Points on a hilly landscape, in no order, each with its height.
From any point a ball takes the steepest step (drop divided by distance) to one of its 2 nearest points. It stops when none of these is lower. Distance is the straight distance between rows; heights are no part of it.
Q_407: [ 25  19  -2  -9  55 -44 -48 -27  -4  -7 -16  -2  18 -10   5 -16  44  41
  -1  -4  28 -21   9   1   1 -11  -1  28  -8 -25 -20  26 -58  30 -46]  (h 7.33)
Q_654: [ 10   5 -21 -11 -43  -5 -45   6  15  18 -17   1  -1  23 -11  79 -12 -11
  25  -6  21  38  33  27   4  24   0 -25 -50 -28 -34 -11  19  31  17]  (h 4.30)
Q_903: [ 44 -33 -32 -16   6  22  -3 -35 -26   4  -8  -1 -13  47 -12  23  24 -14
   9 -26  20   2  12  41 -15  -5 -22 -21  31  -5  20 -41  32   0  28]  (h 4.76)
Q_217: [ 36 -71   4  20  19  10  32  -3  -7  14 -65 -57  19  26   9 -12   5 -17
   1   1  17 -31  46   6 -20  -3 -49  11  31 -31 -18   5  38 -32 -30]  (h 3.99)
Q_357: [ 16   8 -34 -17  18   8 -11 -18 -22  -6 -48  38   4  13   9   2  -8  -7
 -13  66  21   6 -29   6 -29  25 -17 -34 -18  -1  21  16  -8  12  55]  (h 4.81)
Q_380: [ -8  37  16  22 -17  33  35 -35  45 -23  28 -13  -3  -6   9  -4 -33  36
 -24  -9 -31   3  20  -4  34  -4  37  18  -7  28 -28  14  -4  -1 -21]  (h 0.19)
Q_652: [ 39  29 -22 -20  20 -21 -25  19   7 -15 -10  19 -26   6  -5  32  30 -16
  15  -1  47  30 -13  24 -24   5  36  16 -44 -29 -35  34   8  10  13]  (h 7.19)
Q_463: [ 43   0   0 -11  -5 -24 -31 -13  18  13 -12 -39   8  24  -9  18  26  20
  23  10  39  -5  21  21   4 -17  13 -22 -22  -3  -6  44 -43  11 -33]  (h 7.53)
Q_501: [-30  21  -1  -9  45   4  11 -14  43  79 -41 -12  26  42  25   4  43  -9
  -1  25  12 -25  14   8 -15  41  12 -27   6 -18  20   8 -25 -39   7]  (h 4.14)
Q_127: [  8  39  33  -3   9 -71 -37 -34   6 -43 -36   7  25 -15   2  22 -50  39
 -33   4  18  13 -27 -13  21   6 -17  12   9 -31  16  29 -35  22 -17]  (h 6.91)
Q_74: [-22  32  15  14 -56  37  33 -22 -27 -54  23  17 -14 -20  -9 -16 -47 -10
 -13  18 -25   1   4   2  31 -38  -1 -31  -1  22   5  11  20  -3  25]  (h 6.23)
Q_840: [ 16 -15   2   7  10  17 -45 -20 -48  47 -30  39 -27   6   0 -30  30 -11
  -3 -19  -9   0  10 -27 -18  28  19 -19  27  60  42 -25 -21   8  45]  (h 5.65)
Q_63: [-11   2  39 -22 -73   3  51  31  23 -31  18 -28  10  -2 -17 -64  -8 -11
 -15  14  25 -64 -21   7 -24   6 -37 -70 -21  -9  34  -1   9  -1  35]  (h 1.39)
Q_517: [-56  14  -9 -39  35 -16   0  29   7  38  79  23   1  -1   1 -11  -4  42
   8 -48 -26   9 -10  23   5 -39  10 -36 -22  -8 -17   9   6 -14   1]  (h 6.50)
Q_721: [ -8  -3  38  22 -36  21  34 -19  33 -27   9 -50   8  -6  31 -10 -54 -11
 -35  39 -11   0  -1 -10  37  38 -11  28  -3  25 -27   6 -18   4   0]  (h 0.76)
Q_781: [ -3 -40  10   4   8 -15  50  -9  -1   8  -7 -54  -3 -20 -19 -22 -13  -7
  53 -18  -9  17  18 -12   7 -56  15 -12 -12  58  31 -34  12  27 -36]  (h 5.37)
Q_306: [ 38 -19  22  19  12  31 -26 -49   2 -24 -37  14  -4   7   2 -20 -20  15
 -52  -3 -33 -18  14  -3 -23  44 -34  47  31 -32 -39  -5   3 -11 -10]  (h 3.82)
Q_393: [ 18  45  26   6  39   5 -31   0  -8  14 -18  33 -14  41  -8  13  41 -50
  45 -14 -11 -22  10   0 -17  26  59   4  11  23  45  11 -25   3   6]  (h 1.68)
Q_206: [-39   2  49 -16 -37 -21  27  39  52 -50  30 -18  12 -38   8 -47 -11 -16
 -30  25  16 -21 -26  16  -4  28 -18 -13 -40 -30   4   6  -6   6  23]  (h 1.03)
Q_250: [  8  33  18   9  -3 -37 -12  -2   9 -43 -21  -5  22 -19 -25 -26 -31  48
 -11  23  -4 -10  20 -24 -19   6   1  -4 -28  -1  27  48 -38  45 -15]  (h 6.69)
Q_729: [-22  11 -11 -19  32 -28  28  18  21 -47 -36  19  -5  -5  49   9   6  14
  -3  30   9  -7 -15   7 -49   8 -35  28   9 -35  23 -26  33  19 -40]  (h 3.17)
Q_567: [ 15   8   6  23  12   9 -38   3   9  34  -2  14   5 -11  -7  11   8  -9
  41 -27 -17  -1  -2 -16  15  24  41  35   6  38  12  -9 -21  15 -16]  (h 2.25)
Q_105: [-27  15 -12  12  71 -40  26  -2  -9  38 -13  49  -7  25  29 -12  11   9
  25  -6   2  -6   7  27   2   4  28  30  46  16  19  24  18 -15  -4]  (h 2.98)
Q_193: [ -6  21   4  -6   3  34 -11   2   0  19  32 -21 -42   8 -44 -39  61  -5
  17 -21 -34 -19  16   9 -18 -19  47  -7 -19  22   2   1  -7 -32 -25]  (h 5.44)
Q_412: [-25 -17 -17 -10  16 -59  12  -4  -4  20 -39  43  17 -34 -30 -52  35  20
  24 -20  11 -16  36  -7 -16 -57   4   9  43  -5  36  -7 -25  46   1]  (h 7.93)
Q_737: [ -7  47   6 -17 -54  12  -9  -3  19 -24  11 -14   3  -9  16  69  -2 -14
 -14  46   0  23 -21 -22   9  25  -8  -2   3   0 -24 -22 -14   6 -17]  (h 4.31)
Q_120: [-37 -20   5 -25 -26 -10  20 -24  -2 -32 -15 -30  28  15 -20 -12   1  26
 -10  18 -18 -39  34   8 -27  -7 -60 -62  -4 -47  10  -5 -12   1 -32]  (h 2.42)
Q_945: [ 20 -39 -29 -28  10  14  20 -33 -12 -46  -3   8   7   8   6  42  -9 -18
  11  -5  -2  56  -1  49   4 -11  -2  97   3  10 -43  18  21  30 -10]  (h 3.48)
Q_71: [-49  16  -6 -13  12 -33  13  26 -12  16  42  43  -9 -30  -4 -17 -43  34
   6 -48 -37 -17 -26 -29   0 -36  12 -48   7   3   4 -21  16  29  52]  (h 6.31)
Q_484: [-22  20 -11  13  49   1  29  18  12  76  33  19  41 -29  22 -40  28  24
  -3  -8   9 -22 -15  10  46   4  48 -11  47  17 -13  -1  33 -26 -37]  (h 6.86)
Q_755: [ 36  20  -7   0   0  40  -9 -24 -18  34  -7   8 -18  29 -28 -33  33 -13
  19  -3 -34   2  29  30  -8 -28  18 -34  -9  35   7  50 -13 -42   5]  (h 5.07)
Q_920: [ 52 -46   7  27  23  40   1 -22 -18  54  32 -45  -8  -1   2 -17  15  47
 -16 -20  28   6  20  20  42   2  11   1  42 -23 -24  -1 -20 -10 -27]  (h 7.37)
Q_382: [ 13  20  -8  12 -40  -5  21  21  -3 -24   5  20   2 -43 -25 -48 -54  14
 -14  24 -11  22 -20 -11   1  -2 -11 -32 -36  21  -7  47  19  16  32]  (h 6.48)
Q_871: [ -8   1  14   8 -67  -8  22  19  -7 -12  18   7 -30  -1 -19  23 -35 -39
  19  10   5  14  -5  20  16 -22  -8 -19  -2  27  14 -14  35 -10  54]  (h 6.04)
Q_14: [  8  -4  11  11 -45 -18  24  -4  65 -71  30 -38   0 -40  -2  -7 -80  43
 -57  29  34  10 -11   1  -9 -11 -18  -8  -8  -4  11  34  -5   2  -4]  (h 1.06)
Q_42: [-14  -1  -4  21 -24 -29 -19  14  -3  -3  37   8 -14 -21  -5  44 -31  -6
  27 -38  -8  22 -38 -46  32 -40  -8   0  28  44  11 -24 -15  31 -20]  (h 6.79)
Q_570: [-39 -53  47  18  -8  11  39  14 -23  19  12 -68  27  -2  40  -7 -46 -38
  40  25  22   2 -48 -18  40  37 -15  35  54  11   9  -6  34  17 -33]  (h 1.59)
Q_121: [ 20 -41  20 -22   0 -16  29  43 -11  20 -10  -9   2  17 -19 -27  11 -23
  51  -3  30   7 -16  52   5  35  -8   5  16  -4  27  12  43   5  12]  (h 5.03)
Q_911: [ -8  14  47 -24 -40  24  62  18  17  -2  44 -54  29   2  33 -10  28  -7
 -16  19   9 -21 -48   6  48   1   1 -16  33 -13 -22   9  -7  11 -27]  (h 2.50)
Q_349: [-16  13 -31  -7  75 -14  35 -42 -15  37 -40  61  24  26  13  -4  10   5
  44  -4   9  13 -40   7   6   2  19  21  -1  24 -23  48 -14  33  23]  (h 3.39)
Q_392: [ -9 -22 -19 -13 -23  -2 -40  -1  31 -11   2  13  12  16  25  65 -14 -26
 -42  24  -7  37  -3  -4  21  33 -29  49 -34 -18   8 -52 -24 -21  45]  (h 2.20)
Q_650: [-52 -13 -23  17  59 -25  15  56   7  42  20  25 -10 -18 -15 -68  26 -20
  31  22 -19  -7 -16 -25  13  30  31  50 -26  29   2 -35   1  31 -35]  (h 7.83)
Q_221: [-32   3   3 -23  20 -61 -18  17   4   0  -8  31   7   4  -7 -54  -8   8
  -8  22   6 -15 -18  23  25  18 -10  11 -20 -17 -14  66 -32   2  20]  (h 7.94)
Q_615: [ 32  38 -51  14  42   4 -31  18  16 -20  22  27 -17 -18  -2  42  37  -1
  11   0  14  15 -39   0  -8 -36  45  20 -20  -3  11  21 -18  34  -4]  (h 7.39)
Q_48: [-11  24  14  19  13  30  20 -29  22  54  -4   4  -9  37  -1 -43 -28  25
  12 -34 -50 -23  28  12  33   9  34  -3 -11  39 -20   6 -16  17  -5]  (h 0.87)
Q_417: [  6  13   5   3 -46  13  -9  35   9  34  -1 -13  -9   1  18  10 -49 -29
 -42  15  10  -4 -14 -11   2  -4 -27 -73 -12  -1 -22  10   9 -57  66]  (h 5.43)
Q_173: [ -2 -12  -6 -19  25 -33 -42  20  20  41  27   3  10  -1 -47 -22  35  48
  20 -19  25  -1   3  23  33   2  30 -18 -50 -17 -15  34 -43   7 -17]  (h 7.72)
Q_688: [ 28  28   5   3 -15  -1   5 -13  29 -31 -20  28 -21  19  -4  44  14 -33
 -10 -12 -10  -6  24   6 -28 -27  17  16  21 -17   8  31  27 -67  -3]  (h 2.19)
Q_61: [-11 -27  17  11  -3  34  30 -34  16 -24 -33 -32  -3  24  32  -6 -32  23
 -49   9 -31 -30  35  -8 -32  24 -50  34  26  -4 -38 -38  21 -12 -52]  (h 3.53)
Q_129: [ -8 -50   5  18  12   1 -34 -10 -18  15  35 -27 -41  15  -2  -8 -10  45
 -29 -51  20   0  28  27   5 -23   5  32  30 -16 -20 -21 -23 -29 -29]  (h 7.51)
Q_923: [-19 -14 -42   9 -48  30   0   0   1 -27 -15  28   7   0 -20  -8 -37  -6
 -39  26 -33  21  34   0 -29  46 -55   5 -71 -12  -5 -24  51 -24  44]  (h 2.28)
Q_558: [  3 -45   5  38  17  -7   8   8  -8  11  42  20 -13 -36 -24 -34 -33   9
  -3 -37  -4 -32 -36 -47  72 -42 -25  34  32  25 -18 -35 -10 -16   7]  (h 7.73)
Q_564: [  0  -7  44 -18 -47  12  44  13  14 -31   8 -73   5  -4  -2 -45   6 -11
  -6  38   6 -16 -25  -7  25 -16 -41 -54  -9  -1   2   9   2 -39 -14]  (h 1.89)
Q_716: [  3 -11  -8 -25   2  -1 -43  19   2  -4 -19   9  -7   4  23  25 -10 -10
  11  23  30  14 -35  -6 -39  71 -34  27 -13 -20 -23 -14  16   1   2]  (h 3.71)
Q_973: [-34  -7  -6  21  36 -37  -4   1  19  15  10  31  -4 -42 -35 -50   7  41
   9 -33 -18 -37  55 -45  -5 -28   8  34   2   8  29  -5 -11  11 -15]  (h 7.86)
Q_514: [ 28 -21  -7  -7  13 -21 -25  -2 -15 -37 -42 -14 -28  15   7  40  22  -9
  36 -32  15  -6  29   5 -40 -29 -20  17  49 -15  22  -1   9  16 -43]  (h 3.25)
Q_338: [ 19  -2 -29   5   2 -36 -25   5   7  41  23   1  23 -26  -5   5  25  35
  17  12  24   3 -38  -9  -1 -18   7 -67  19   6  54 -47 -35  59  30]  (h 5.51)
Q_506: [-16   0  19 -18  -2 -37   9   8   7   2 -34  16  26  13   1 -35  10 -12
   3  31   4 -16 -41  -2   6  27 -58 -29  19 -14   4  42  -1 -21   2]  (h 8.10)
Q_692: [-18  11 -12 -14 -24  24   3 -18 -38 -13  39  -1 -42 -24   7 -49  17  -4
  -2   0 -42   0  -9 -38 -35 -27  -5 -46   1  40  22 -52 -15 -16 -18]  (h 5.82)
Q_744: [-25 -29  55  -3   5 -25 -10 -12  -8 -24 -32 -47  11 -12   4 -41  -9 -12
  -4  31  -5 -30  15  -1  -6  16 -45   2  -7  21  19 -16 -32  18 -17]  (h 1.64)
Q_156: [ 59  25  -6   0   5 -11 -31 -39 -39 -48 -25  28 -34  11  -2  37   2  -7
 -17 -14  -2  -5   7   1 -22 -45 -15  20  30 -16  16  11   6 -26  -8]  (h 2.73)
Q_599: [-19  -7  26   1 -11  11  21  17   7 -14  35 -36 -16 -33 -10 -64  53   7
  -2 -20 -25 -42   8 -27  -2  -5  18 -25 -11  15  16 -39  -3   3 -29]  (h 5.63)
Q_251: [ -4  46   9   3  27  31 -20 -13  28  62 -14 -21   2  33  22 -20  29  11
  -1  16  -9 -31   5  15 -17  -3  21 -56   9  14  -4  35   2 -59  32]  (h 4.54)
Q_996: [ 30  62 -12  -2  22   4 -19 -31 -46  11 -53  58  -2   8  -5  15 -14 -19
  17  58   6  43 -34 -12 -19  13  22  10 -28  30   6  31   7 -28  36]  (h 4.29)
Q_669: [ 10 -27  -5  42   1   0 -26   2 -19  18  51  22 -38   6 -25  -6 -22  13
 -33 -46 -16  -8   8   9  27 -12  -4   3  20   9 -19 -53 -16 -15  25]  (h 7.62)
Q_750: [-16   3  14  23 -43  26  18  -9 -41 -48  19   8 -14 -41 -42 -22 -46 -24
  16 -16 -29   6  41 -32   6 -47  28   0 -41  41  14  -4   9  29  30]  (h 6.00)
Q_37: [  5 -38   1  18 -26   4   6  -6 -23  33  -4 -23   7 -26 -61 -29 -32   3
  31 -43 -12   0  30 -66  11 -30  -7  -7  -5  61   0 -27 -27  23  -7]  (h 5.64)
Q_818: [ 34 -10   4 -20  17   0   6 -12  -6 -31 -14  13  -4  12  19 -45  36  14
 -27  -7 -28 -15  21  28 -16  34 -25  35  11 -27 -30   9  -3  26 -19]  (h 4.13)
Q_931: [-10 -15 -18 -15 -19 -13  47  12  15  18  21 -35  -1  20 -19 -14   4   7
  60 -16 -21  31 -18  41  17   1  18 -32 -14  14   6 -49   8  34 -29]  (h 5.05)
Q_348: [-23  35  11   9 -16  19 -40 -32  -2  26  22  11 -23  14 -22  20  -4  13
 -33  -6  16 -20  54  11 -13 -52  17 -48 -15  -6   2  14  -5 -61  32]  (h 0.13)
Q_656: [  2  12  62  15 -18  28 -10  38  13  13  44 -45 -29 -35   9 -50  20  -3
  -6  -4  10 -21   2 -18  -4  38  44   7 -15  12 -15 -16  -2 -27 -48]  (h 5.77)
Q_801: [ -2  19  13  16 -17   0  23  32   7 -51  24  15 -14 -32  24  32 -23  -8
  -4 -29  -7   8 -55 -17  27 -10  -4  33  49  14  11 -45  14  32  -8]  (h 6.99)
Q_722: [-29 -34  35  15   3   3  30   3  14 -12  11 -59   7  -6  40 -35 -42 -19
   0  40  22  13 -16   5  26  15  -3  16   3  35  19 -20 -15  35 -37]  (h 1.20)
Q_855: [ 41 -43 -10 -14  37  26 -13 -21 -34 -47 -24   8  -7   2   2 -31  28 -17
  32   6 -43   4  22  25   0  25 -17  32 -20  27 -15  25  14  28 -41]  (h 4.50)
Q_364: [-44  31  -9  -1  -9   7  -6  -5 -22 -32  84  37 -38 -32  17 -13  -9  32
 -27 -16 -33   9 -13 -34   9  -7  -7  -6  -1  10   4 -38  -6 -10 -20]  (h 5.99)
Q_530: [-55  44   5  12  19  21  -9 -22  21  51  12  17  -8  26  25   5 -45   0
   1  -4 -41   5 -13  11  17  53  36  14 -23  41 -40  -3  -5 -17  11]  (h 1.49)
Q_724: [ 10  -6 -11  14 -38  39 -12  -4  22 -28 -12 -18  -8   9  -5  17  19 -32
 -30  45 -15  10  32 -10 -27  14  -1 -12 -42 -13  12 -37  12 -58 -11]  (h 1.80)
Q_307: [-10 -12  40   5 -12  38  82  58  -8 -19  20 -35  10 -40  31 -45   8 -20
  38 -30  12 -30 -26 -10  17  12  25  -4  31  12  27 -17  79  30 -31]  (h 6.33)
Q_966: [ -3  19 -30  11 -34  15 -15 -35 -14   2 -56  30  46  28  38  50  11 -16
 -27 -36 -29  36  22 -26  13  24 -43  44 -45 -49 -55 -16  22 -44  19]  (h 3.13)
Q_385: [-21 -22  21 -10 -36 -12  44  35  44 -21  21 -31  14 -24  12 -27 -39  28
 -57  24  33   3 -44   0 -16  11 -51   7 -18 -29 -24  40   1 -14   9]  (h 0.68)
Q_481: [ -4   4 -37   6  59  10 -50 -18   8  55  31   7  20  10  33  46   8  13
  28 -16  11  25 -44  20  16 -31  26  -2  -4  43   5 -23 -24  -7  13]  (h 6.16)
Q_520: [ 40  34 -18 -18   8 -23  22  13  -9  -7 -29  16  12  -1 -21  28  14   0
  46 -29 -15  -6 -13  -3   5 -31  28 -24  38   3  33  60  -6  52   7]  (h 7.84)
Q_319: [ 11 -50 -17  28   1  20  56  34  -9  -6 -49 -14  31   2  47  -4  16 -15
 -28 -18  -7 -30   9 -33 -24  10 -53  38  27 -30 -17   6  42 -51 -13]  (h 3.76)
Q_663: [-14  15  22   7 -63  14 -36  -4 -31  11  25 -15 -29   5 -27  38   9   7
 -37  19  27   8  43  10  17 -42 -26 -29 -29 -40 -14  -7  -2 -57   3]  (h 0.66)
Q_585: [-19 -24  24   8 -56  20  39  22   4 -11 -11 -39  15   9  18  20 -14 -35
 -15 -25 -17 -49 -12 -18 -12  13 -63   2  38 -24 -22  -2  18 -29 -13]  (h 3.52)
Q_651: [ 25 -25 -10  -9  30 -19  17  24  10 -25 -31   9 -23   8 -11  19  35 -23
  34   8  27   3 -13  49 -34  17  20  -1  13 -33  55  -2  30  33  28]  (h 5.38)
Q_600: [ 11  -9 -12  21 -23  17  18  -3  33 -49   2 -15   8 -16  -3   0 -61  15
 -35  94  30  27  -4  16  -2 -12  17  -1 -51  12  22  12 -20  10  20]  (h 1.51)
Q_853: [ 30   5  -6 -10  26 -18  15  16 -19  25 -32   1  42 -23 -16 -37  52   4
  57   6 -19 -34   7 -33  37 -18  24 -33  53   8  23  38 -16  47  -4]  (h 8.13)
Q_826: [  6 -12  -8 -17   2 -41 -28 -26  36   5 -11  21  22  17  34  89 -17 -12
 -42  -6  18  27   5  17   9 -11 -17  27  -9 -63 -13 -21 -10 -22  67]  (h 2.70)
Q_40: [-29   9 -41  -8  21 -42  19   8  39 -38 -42  26  22  11  26  47  13   2
 -20  14   2   5 -23 -33 -44 -23 -31  21 -27 -66   6  18  14 -24 -21]  (h 2.87)
Q_32: [  0  11 -21 -34 -13  27 -14  35  25   8 -23 -30  15  21  30  79  19 -43
 -15  24 -11  30 -14 -32 -20  64  -4  21 -20 -35 -31  -9  -1  -3 -12]  (h 3.81)
Q_524: [-23  38 -16 -23   3  -7   2 -21  21 -45   0  32 -21  -2  19  48   2  -7
 -38  20 -15  13   1 -23 -50  -3  -6  19 -15 -29   2  20  18 -62 -32]  (h 2.59)
Q_82: [ -8   0  48   7 -52 -20  15  19  -4  21   2 -21 -10 -13  13 -16 -62 -39
 -12  -1  46 -32 -23   3  32  12 -27 -31  20  10   4   0  -1   0  53]  (h 5.72)
Q_838: [ -8 -33   5  19 -29  43  41 -17 -12 -27   0 -22   6  10  -7  32 -30  -5
 -51 -15 -19  -5  25 -10   6  -8 -25  23  55 -35 -43 -33   5 -18   4]  (h 3.21)
Q_594: [ 33  -3  56  21  13  59  22  32 -41  15  25 -61  -8 -20  10 -33   9 -40
  23 -26   3 -30  12 -29  21  62  43  18  22  -2 -23 -17  24   9 -54]  (h 5.95)
Q_942: [ 40  28 -23  -9 -23  51   5  10  -1  12 -32 -33  20  14  18  59 -23  -6
 -36 -11 -12  29   9 -36 -41  41 -14   7  -6 -38 -85  -6  27 -23   8]  (h 3.28)
Q_138: [ 33  33 -23   1  18  13  18 -18   9 -17 -64  23 -39  20   4  11  -4 -25
  34  30 -13   3  28  -9 -81  -3  35   5 -16  29  51   5  13 -17  25]  (h 2.26)
Q_605: [-24   1 -21 -12  41 -62 -39  43  -9  41 -18  18  18 -16 -21 -46  34  35
  22  24  32  -3 -13 -11 -10  19  12  -3 -58 -24  -3  39 -29  35 -12]  (h 7.85)
Q_664: [ 36   7 -41  -2  31  -8   3  21   2 -36  -7  52  10 -26 -26   2   5   1
  16  -1 -11  -1 -30   6  27 -17  45  25   9  12  36  30 -14  35  26]  (h 7.57)
Q_634: [ 44 -21  -8  -7   0   2 -12  21 -11  27  17  -5  -9   6  -4   6  13  14
  12 -27  22  -9 -14  25 -19   2  21 -38  28  12  49 -92  22  34  27]  (h 5.19)
Q_472: [-39   8 -28  13 -65  10 -18  -7   2 -27 -18  33  48   0  -5  39  13 -27
 -29  20 -39  33  52  -8  25  13 -56  31 -68 -37 -14 -28  30 -19  31]  (h 2.68)
Q_888: [ 32  28 -17   7  41  17   9 -12  36  12 -17  15 -26  25  -6  27   3  -3
   6  19  27  16  20  35 -29 -22  42   7  -5   0  51  32   5 -40  37]  (h 1.50)
Q_578: [ 23  41 -31  23  34  31 -53  -1  35  45  13   7  26 -36 -37  50  35  11
  56 -25   4 -12  -4 -45  30  -4  54  27  28  22   0  24 -17   7 -10]  (h 2.72)
Q_882: [  2  13  20   4   5 -19   4   1 -17 -25 -61  15 -20   9 -16   2   4 -40
  37  25 -18  -7   5  -7 -37  18  47  32  19  24  61  46 -25  23  16]  (h 2.27)
Q_471: [  5 -12  51 -14 -15  22  38  11  -1  41  27 -45  31  32   2  -9  35 -31
   6   0  -4  -3  -5  48  59  39  14 -16  51 -35  -3 -12  15  18  -6]  (h 3.11)
Q_327: [ 43  -4 -34   4  15 -13 -56  12  -1 -20  -5  17 -16 -12 -35 -15   2  31
  12 -17  14  17  15  -5 -19   0  42  34 -74   3 -23  58  -2  25 -16]  (h 7.02)
Q_447: [-45 -28  47  -9 -34  -8 -19 -12 -45 -46  20 -35  31  -5 -23 -61  12 -11
  -7  -3 -15 -52  19   9   5  -9 -55 -37   1   6  -1  -8 -23  19 -18]  (h 2.05)
Q_921: [-32   5 -39 -12 -46  33 -19  -5 -27  30  14  19  -7  12 -14   8  43  -6
 -27  48  -7  12  44  12 -11   5 -28 -40 -45 -28 -15 -35  23 -57   5]  (h 1.28)
Q_779: [ 18   7   3  23 -12 -16 -43 -17 -10 -32  -2   7  -6 -14 -34   5 -60  35
  -6  -8   4  27  46  -6  11 -21  16  28 -30  20  -8  48  -4  13 -12]  (h 6.88)
Q_195: [ -5  15  21  11 -22 -29 -77 -60 -49 -20 -25  12  -4  11 -23  13 -26  -7
   3  -6   2  19  48   1   6 -20   4  23 -41   7  17  21 -45 -10 -17]  (h 7.04)
Q_117: [-14  26  -3  -2  42  -3  21 -23  14   8   9  33  -8  45  34  15  16   7
   6 -38 -16  -8  -4  46  29 -24   7  36  51   0 -26  16  -8 -11 -21]  (h 2.58)
Q_303: [ -7   7  -2   4  23  14 -14 -11  36  -1   8  31 -15  20  27  37  -8 -32
 -32  40 -11  24 -24  29  -4  45  28  37 -27  11   8 -32   0  -8  51]  (h 2.69)
Q_401: [ -9   9  -7 -12  49 -31   2  26  28   6 -37  10  -6  -6  46   6  32  -7
  -9  12  57 -12 -12  -4 -52  51  -5  41  -8 -51 -20 -23   5  -2 -40]  (h 3.42)
Q_275: [-34  31 -11   7  32 -15   0   1  17  50  44   6   3 -20  22  -8  19  53
  -3 -21  -1   0 -13   7  31 -25   9 -43  32  -5 -34   5 -23  -2 -30]  (h 6.68)
Q_461: [ 14 -30   4  -8 -13  -8 -23  13 -38  20 -33  23   6  22   6 -44  -8 -17
  -1  26   7  -4  -9   7 -29  29 -22 -50  27  21  35 -22 -19  42  75]  (h 5.25)
Q_200: [ 19  17 -11  16  32  21 -28 -20  26  33  19  -4 -43  11  -9  23  10  36
  -3 -53  22 -14  25  48 -28 -48  48 -19  19  11  16  15   3 -38  20]  (h 0.74)
Q_553: [  1  50 -37  -5  56  -9 -13  -6 -39  16 -56  54 -16  27  15  16  12 -26
  28   5  -1  27 -65   3 -25  18  43  30 -31  34 -19  45 -15  18  50]  (h 3.83)
Q_617: [  9   0  22   2  31  16  27   7  39  40 -16 -26  28  39   8  17  50 -15
   7  42   8  -4   2  25  29  55  21 -34  12 -60  28 -10  -4   2  -5]  (h 3.70)
Q_175: [-19 -30   1  21 -49  15 -19 -32 -38 -30  -4   2 -14 -48 -78 -22 -29 -16
  22 -39 -38 -42  55 -85  11 -42  12  -5 -18  39  11 -28 -22  31  38]  (h 5.83)
Q_994: [ 22  55  10  20  44 -53  -3 -14  13  15 -30  16  28 -18  37  -2  -7  48
 -36   6  14  -8  -6  -7  22   2  14  19  26  -8  15   4 -26  19 -26]  (h 7.14)
Q_283: [ -6 -17 -31 -10   1 -14  26  10  26 -42  -4  19 -22   8   0  22 -22 -25
  10  31  -5  45  -7  59   2  16  17  56  -7  18  -1  -4  25  14  12]  (h 3.14)
Q_452: [ 30  -9 -36   1 -26  52  39  -9  21  15 -28 -50  51  20  23  62   6  11
 -52 -31 -23  26  17 -27   3  12 -27  15  32 -32 -37 -12  -2 -11  14]  (h 2.71)
Q_101: [-17  -6 -23  -9  46 -18 -18   8 -12  82  25  -1  -2   5   6   2  30  13
  23  -6  48  19 -35  20 -20 -33  33 -57   4  31  25 -12 -29  11  51]  (h 5.81)
Q_879: [  6  27 -20  10  -5 -11 -31 -16 -19  34  10   8  -9  25   6  52 -24  12
  31 -34  16   7 -27  -7  -2 -37  -4 -39  16  47  -8   0 -13  25 -10]  (h 6.53)
Q_356: [ 29 -38  11  -6 -35  13 -17  21 -29 -20  35 -17 -48  -1 -36  -9   3 -17
 -42  31  21  34   4  38  16 -17  -6 -17 -19 -18 -26  27   0 -47   6]  (h 1.30)
Q_351: [ 23  11  46  27  15  35  56  57  -9  13  34 -42  11 -24  18  -8  28 -12
  40 -44  24  -9   1 -42  57  19  61  11  47   2  24  -3  58  34 -52]  (h 6.15)
Q_560: [-23 -12  27   8 -32 -30 -36 -38 -24 -32  11   3  -2  -3 -32  -7 -12  -5
 -24  -5  -1  -3  46  -1  13 -15   8  -2  -4  -1  52 -11 -55  31  41]  (h 7.22)
Q_790: [-22   0 -20 -16 -60  -1 -26  18  -2 -56  17 -12  16 -13   1  65 -10 -25
  -6  61  16  30 -42  -8 -13   4 -57 -26  -9   1   7 -46  16  14   5]  (h 4.73)
Q_192: [-65 -17   8 -33  -9 -20  41 -26 -10 -22 -24  -9  -6  22  -7 -29  20  -3
  30  21 -29 -23  15 -23 -51 -36 -21 -39  10  -9  39   3 -22  13 -38]  (h 2.67)
Q_322: [ 18   2 -35 -16 -21   1 -13  -6   3  23 -29  22  47  24  31  93  13  -9
 -29 -18  10  28   9 -14  -9 -10 -26  10 -43 -49 -50  31  23 -22  57]  (h 3.30)
Q_927: [ -2 -49  18 -23  -3  -3  30  14  13  19 -12 -30 -14  52 -39 -38  18   0
  54 -33   9   5  18  60 -21  -3   6 -11 -18  -1   2 -35  40 -13 -13]  (h 4.71)
Q_586: [-24  -7  -7 -39   4 -44  -7 -17 -51 -32 -18   6 -15  13  -8  -7  11  -8
  49  23 -24  -4   8 -11 -22 -45 -41 -13   5  11  -5  27 -15  -3 -29]  (h 2.29)
Q_523: [ 16  14  11 -20  12   0 -25  10  29  42   3 -21 -12   6  19  28 -15  10
 -31  41  13  15 -17   7  -5  13   3 -34 -12 -16 -26  46  -7 -62  31]  (h 5.04)
Q_361: [ 41 -28  -5  -7 -30 -11 -33  18 -59 -58  23  46 -24 -25 -37 -21   8 -12
  -8 -12 -11  20   8  12  13 -30 -11  16 -15  -1  -2  33  -4 -10   5]  (h 1.25)
Q_616: [ 19  -5 -17 -23 -22  34 -19 -21  10  19  -3 -15  -1  29   0  82 -24   0
 -22 -21  26  39  27   8 -17  35 -22  17 -37 -38 -92 -24   3  24   6]  (h 3.80)
Q_278: [-31  31 -42  -3  41  -8   3   9  19 -27  53  70 -12 -38   3   1 -29  52
 -10 -46 -37   1 -25 -53 -17  -8   8  -6  -6  -3  11 -17   9  11  12]  (h 6.14)
Q_852: [ 11 -28   6 -24   9 -33 -37  -9 -48 -62   2   9  24 -16  -7  -1   1 -16
  21 -23 -14   3  -9  10  14 -47 -54  35  17  12 -15  39  -2  20 -32]  (h 1.76)
Q_358: [-41 -42  -6  19  33 -32  14  28  17  22  41  35 -15 -55 -25 -63  -7  -5
  -1 -25  -8 -11  -9 -32  25   1   6  54 -13  24  -9 -20   2 -15  -3]  (h 7.80)
Q_62: [-51  40   0 -18  29  27  -5 -22  33  20  42  37  -5  34  23  32 -17  12
 -19 -24 -23  35 -15  41  -2  -2  26  30  -3  14 -57  21   5 -38  11]  (h 2.02)
Q_746: [ 22 -20   1  28  39  27  35  10  -8  51  44 -15  49 -44   3 -48  44  18
   9  11  30 -16  -7 -27  54  18  32 -32  44   7  13 -40  49   0 -24]  (h 7.01)
Q_593: [ 45 -24  -5  12  -8   9  21 -17   7  20 -26 -32 -11  29  10 -17 -13  31
 -10  -8   5 -12  26  26 -21  -6 -26 -33  23   6   0 -16  21   7 -19]  (h 4.32)
Q_296: [-15 -18   9  -1 -64  16 -25   5 -26 -59  39 -20   7 -22  16  15  -2  -6
  11  16   7 -25 -43   7  -7 -26 -54 -24  20  12  36 -35  -6  17 -26]  (h 5.08)
Q_928: [ 32 -57  10  20  46  42  11  18 -51  43  32 -38  18  -3   8 -24  27  21
  20 -14  30  17 -10   3  39  27  25   0  57  -4   1 -19  29  19 -54]  (h 7.18)

Where does a ball stop that starts at each point below?
Q_461 => Q_380
Q_82 => Q_385
Q_193 => Q_385

Call two points neighbours if one is among the 2 nearest of the other. Go from one point of each pair to the other, from neighbour to neighbour, staying as low as possible. Name the highest point that can't be avoided.
Q_361 and Q_393 => Q_882
Q_380 and Q_348 => Q_192
Q_392 and Q_393 => Q_322
Q_348 and Q_361 => Q_356
Q_927 and Q_385 => Q_74
